A landscape with many valleys, sampled at points; each row gives a point and its height.
From any point a ball takes the steepest step (drop divided by distance) to one of its 2 nearest points. It stops when none of these is lower. Distance is the straight distance between rows; heights are no part of it.
mebo: [-10 -34  11  42   0   8  -4 -11 -11   2  23   2  19   6  24 -12   8   0
   6 -41]  h=350
Seg: [-10  13   1  38   8  11  -8 -21 -50  14  -7   1   6  39  -4  21 -31   1
  -5   1]  h=506
luren: [ 10  13  38 -29 -31 -24 -11  -3  27   3   8  27   7 -10 -50 -25  16   7
  32   3]  h=290
mogam: [  1  25   0  -4 -36  10 -15  13  -9   5  20   0  14  12 -53 -10 -18   8
  12  37]  h=139
kufo: [ 17  33  -5 -19  16  -6  -3  21  47   0   0  19   4 -16   4 -18  31  -8
 -39 -53]  h=659
diz: [-30 -27  -1   2 -20 -13  19  37 -17  39 -20  50 -48  15  -4  -5  20  12
  12 -24]  h=305
veb: [  6  -4  -1 -57  37 -13  29 -35  -4  10 -31 -24  28 -16  42   4 -34  10
  15  35]  h=427
Zedu: [-19   4 -27   4  15  -6 -14   7  28   2 -28  25 -43 -44 -11 -10  21  38
   0  21]  h=292
Rava: [  0  13  10  17 -29   8   1  23 -17   8  26  15  17  23 -37 -22  -8   0
  13  -9]  h=161
Siz: [  8  17  12  14  11  -3 -11 -17  28 -22  -9   3 -24  -3 -17  12  11   7
  -8  31]  h=273
Gikud: [ -7   2  -5  21  13  31   1  -6 -39   0   7 -28  14  42  25  24 -35 -25
 -18  -1]  h=526
dinif: [ 51 -21 -11  28 -31 -13  23  23  21 -38  47  26 -42 -33   2 -19  52 -17
  -3  -2]  h=463
lis: [ -4  -3 -44  10 -22   6   8  55 -12  31  -8  -2 -10  18 -13   3   0  -8
 -10 -23]  h=409
toge: [-20 -24  13   3   6 -12  15  16 -16  30 -39  34 -58  28  17   6   7   2
   8  -9]  h=235
lami: [  0  -3  -3 -42  10 -12   8  12   7  23 -33   0  11  -2  18  -3   0  -2
   7 -11]  h=314
kazo: [  1   9  -6 -15  36 -14  19 -37 -22  32 -28  27   7  13  21  17 -37  30
  -4  -2]  h=630
nafu: [  7   1   5 -37 -26 -26  -2  -8  12   5  -9  16  20 -29 -35   2  10  10
  25   2]  h=246
nimi: [ -9 -20   6  -9  15  -9  19 -21 -32  37 -28  20   3  22  30 -18 -28  15
  23  11]  h=598
rud: [ -1 -11   1  22   8  -1  26  46  -2  23   3   2 -22  56  39   6  -3 -24
 -22 -30]  h=579
gita: [ -1  23  -6  39   6  31 -13 -13 -12 -22  32  -1  13   8 -12  24 -10 -12
 -38 -33]  h=680
pivu: [-28 -23 -17   6 -11  -6 -17  -7 -25  14 -31  -9 -25 -19  -5  11  -5  12
  31  25]  h=359
bep: [ 27  13  13 -36 -23  -5   6  -8   5 -17  24  -6  36 -10 -35  10   1  -1
   7   8]  h=204
ketus: [ -2 -39   7   6   2   1  -3 -34 -19   6 -17 -29 -12  25   7  43  -2 -21
  33  -9]  h=458
futu: [ -5  47  20 -11  19  -6 -13   7  30  11   5  34   5  16   0 -20  15  -5
 -34 -37]  h=645
ropat: [ 33 -18   3  -4  28  -6  40 -14   3   0   4   0  34 -35  49  12  12  35
 -14  -4]  h=401
Sadif: [ -7 -14   5  -9 -25  14 -16   7 -14   1   3 -26  19  22 -19   7 -10 -37
  25  -2]  h=528
Nide: [  6 -13 -32  21   8  -4  -2   0  27   1  -9  30 -47 -57  -6 -11  53  25
 -14  -8]  h=336
delab: [ 15 -35 -11  -9 -16  -1  12  13  27 -19  25 -24   4 -25   6 -14  35 -20
  11 -18]  h=440
Lag: [-14  -9 -14  37  27   8  -1 -31 -39  13 -11  -2  17 -14  35 -17 -29  34
  11  24]  h=306
kib: [ -2   5  -4   8   6  23  -6  14  -9 -19  28 -32  27  10   3   5  -3 -21
 -23 -36]  h=668
Kazef: [-20  16  17  33  -4  23 -37  -7 -15 -19  27 -18  12  -6 -24 -19 -11  -4
   2  35]  h=194
Mises: [ -7   9  25 -13  -7  27 -12  15 -12 -18  12 -41  18  37  -6   4 -20 -31
  -7  20]  h=551
Muv: [-26 -15 -28  21 -26  -3  10  45 -13  39  -8  31 -23  14 -12 -18   5   3
  13 -45]  h=361
bup: [ -7  25  22  25  24  12  -4  13  13  -3  18  13  -9  22  18 -19  13  -7
 -42 -30]  h=629
reked: [-25  51  12  10  19  21 -28 -19  12 -20 -14  -2  -8  33 -14  21 -30 -17
 -41   6]  h=474
Zif: [ 40  11  -2  28  -8  17   6   8   3 -46  65  -1  12  -6 -22  11  14  -6
 -25  -2]  h=702
Rol: [ 15   9   2  -7  30  -2   3 -26  17 -12   2   1  32 -45  22  -3  15  34
  -9  11]  h=362
bel: [  1  -4  -9 -27 -19  -3  20  42  -9  30 -12 -18  25   5   5 -16 -19  11
  17  35]  h=479
filu: [-17   3 -22  -5  10  -6 -27 -28 -24   9 -30 -33  11 -28   3   1 -21  20
  25  32]  h=337
Vos: [-11 -19   0  30  14   1   0 -28 -36  20  -1   4  28  -5  27 -25 -15  20
  14 -20]  h=349
Pumed: [-12  32  -4  29  26  20 -17 -22 -22   3 -16   1 -15  41   3  30 -29   2
 -42   2]  h=490
vaga: [-14 -33  -5 -14   0   0  -1 -26 -40  15 -13 -34  19  18  19  11 -26 -28
  39  -7]  h=492
Kuv: [-23  18   5  29 -23  19 -54   3   7 -19  21 -11 -16   1 -55 -26  -4 -21
  13  22]  h=153
Vage: [ 22 -29   9  -1 -49 -21  22  37  11  -1  32  23 -30  27  -4  -7  29 -29
  16 -36]  h=400
mos: [ 37  -3  -7 -18 -23 -27  31  -5   0  14   0  34   0   1 -17  32  11  25
  10 -14]  h=291
neno: [ -1  14   7  26  25   4 -13 -35   3  -8  15  11  43 -41   7 -15  17  43
 -16 -17]  h=338
migu: [ 35 -26 -27  18 -26  -2   9  23  26 -35  51  -6  -9 -36  -6  -7  49 -29
   9  -3]  h=471
keku: [-19  11  -2  11  37  17 -19  -7  35 -17 -30 -40 -23 -14  23  14   1 -11
 -36  19]  h=422
vitab: [-14 -10  12  16   1  22 -23 -17   0 -22  28 -24  21 -28  -4 -20  15  -4
   8  10]  h=230
popo: [-15  25 -11  -6 -29   1 -33  20  13 -15   3 -20  -6   1 -58  -4  -5 -10
  16  47]  h=98
zuv: [ 20  21 -34  34 -23  17   3   7 -17 -16  32   6  14   8 -27  26   5  -3
 -30 -32]  h=687
tiku: [ 46  18 -27  38 -19   2  17  18  -5 -28  71  19  18  -4  -9  12  13   6
 -27 -42]  h=695
fesu: [-21  -9 -27   6 -29  20 -22  15  -6  -7   2 -50   0   0 -28  -3  -1 -44
   7   5]  h=553
Zibek: [ -7  23 -15   0   3  30 -17  19  20 -22  12 -23   3 -14  -7  -3   7 -26
 -38 -23]  h=655
nogo: [ -6  34  64 -52  19   8 -17 -20  35 -33  -5 -14  11  14 -10   7 -14 -29
  -9  27]  h=393
torer: [-12  -1 -17  33  31  12 -18  -2  30 -19 -16 -14 -16 -41  16  -2  22   5
 -28  14]  h=394
buda: [  5 -16   3  19  -4  20  11  21 -18   4   8 -16   2  49  30  25 -13 -29
 -23 -28]  h=550
ruto: [  1  -8   6  -6  42 -16  13 -47 -26  -5 -15 -13  -7 -10  45   5 -48  19
  20  67]  h=185
poto: [  9 -15  33   6  18  13 -10 -23  20 -27  21 -14  12 -29  17  -6  35   0
  -6 -12]  h=268
ruvo: [  7 -11 -13  -3  -4   3  -3 -33 -17  -4  -6 -12   1   4  -6  52  -1  -4
   0   1]  h=430
diba: [-22  35  14  -9  39  13 -25 -20  23 -25 -30 -31 -17  21  22  22 -30 -31
 -38  18]  h=451
Beb: [-22  12  10 -22  25   3 -29 -35   2 -18 -17 -36  19 -21   9   3 -27   4
   1  32]  h=294
fosu: [  9  21  23 -26 -30  13 -13   2  -3  -9  29 -10  56  -9 -57 -19 -16   3
  16  23]  h=173
dofin: [ 12 -23 -17   2  -7  -3  11  -5   1 -11   5 -15  11 -24  -3  21  21   5
   7  -8]  h=403
zek: [ 24  -9   4 -21 -44 -21   6  16  21   0  20  36 -20   5 -22 -11  26 -38
   7 -56]  h=363
Direp: [ 23   5  16  -6 -35 -15   0   9  18   2  26  46 -17  -6 -38 -28  31  -5
  11 -16]  h=329
sazan: [-21 -10   0 -12 -22 -15  22  18 -42  40 -21  31   9   6 -11 -32 -30  35
  45  22]  h=533
tegem: [  6 -22 -27  44   8  11   1  -2  13  -4   1  -4 -34 -36   8   3  41  13
 -13   0]  h=365
kudad: [ -2  -2 -11 -17   0  -1  16  53  12  15   1 -14  -3  34  40 -13   7 -27
 -24 -45]  h=613
Begon: [ -1   2 -10 -67  19 -16   5 -22   3  17 -36 -16  28  -9  19  16 -18  -8
   6  -4]  h=370
pomes: [ -3  32  45 -45   8  -6 -17  -3  64 -48 -15 -15 -18  -1 -26  16   0 -24
 -11  34]  h=351
sulen: [ 33 -14   7 -10 -35 -20  24   4   3   4  25  18  26  11 -23   4  12  12
  26 -37]  h=250
vike: [-11  27  -1 -20  33 -17 -12 -55  -8  -7 -33 -21  -4  -5  21  13 -48  12
  12  55]  h=243
forar: [-17 -14  10  22  47  -6   1 -42 -23   9 -16   3  -8 -15  44 -28 -30  23
  18  55]  h=248
nifid: [  2  -2  22  17  23   3  21  17  10  18   1  27 -19  47  40  -3  10  -3
 -30 -38]  h=607
sopu: [  0 -18 -24 -16 -21  -1  13  46 -14  20 -21 -17  -5  17  -5   1  -9  -6
   6   9]  h=445
deno: [-26 -21 -12  -2   1 -13   6  -7 -18  22 -47  14 -51   0  13  27  -1  17
  23  17]  h=310
Fimel: [ 17  -7  18  21 -43  -7  14  11 -11  -6  52  30  17  25 -21 -20   8   0
  19 -35]  h=205
sud: [-19 -32  17  -8 -13 -16  23  -6 -43  34 -20  27  -8  26   6 -11 -25   7
  57   4]  h=565
buvob: [ -4   5 -14 -55   4 -22   9  39  18  36 -50  10 -15   1  -4   4  -5  18
  -1  16]  h=229
koz: [ -2  -5  27  28  24   8 -13 -27  10  -5  15  14  17 -15  28 -23  30  10
  -5 -35]  h=304
lamuk: [  5  18  25 -33  21 -10  -7 -24  39 -31 -20  -6 -18  -1  -9  40  -2  -5
 -12  36]  h=309
pavan: [ -9   4 -13 -37   4 -22  17  27   7  38 -49  36 -28 -25 -11   5   5  50
   0  16]  h=133
Bido: [ -4   8 -13  -4  11  12   1  47  29  -4  13 -16   2   7  13 -24  12 -28
 -42 -29]  h=639
giku: [-23  22  -2   7   9 -11 -30 -27  33  -9 -32   3 -33 -25 -21   4   9  16
   2  19]  h=234
vabu: [-11   0 -15 -15 -15 -16  10  21 -38  33 -17  -8  10  -3 -13 -22 -33  31
  26  57]  h=507
Botom: [ 41 -33  -7  23 -45 -20  27  27   6 -17  44  32 -30   2  -1 -12  40  -5
  15 -25]  h=435
Pefo: [ 27 -23   4 -37  31  -8  45 -27  -2  -2  -8  -5  39 -19  52   7 -11  27
   6  25]  h=444

Where does a ball stop that starts at each point below?
sazan => toge
dinif => popo
Pefo => popo
mebo => popo
futu => giku
reked => giku
zuv => giku
kufo => giku

Call two points neighbours if one is among the 2 nearest of the other. Go from one point of each pair to the other, from neighbour to neighbour, staying as low as possible. Name the highest point that can't be avoided.
giku / popo => Pefo
popo / toge => pivu
toge / dofin => migu
popo / ruto => mebo
pavan / giku => Zedu
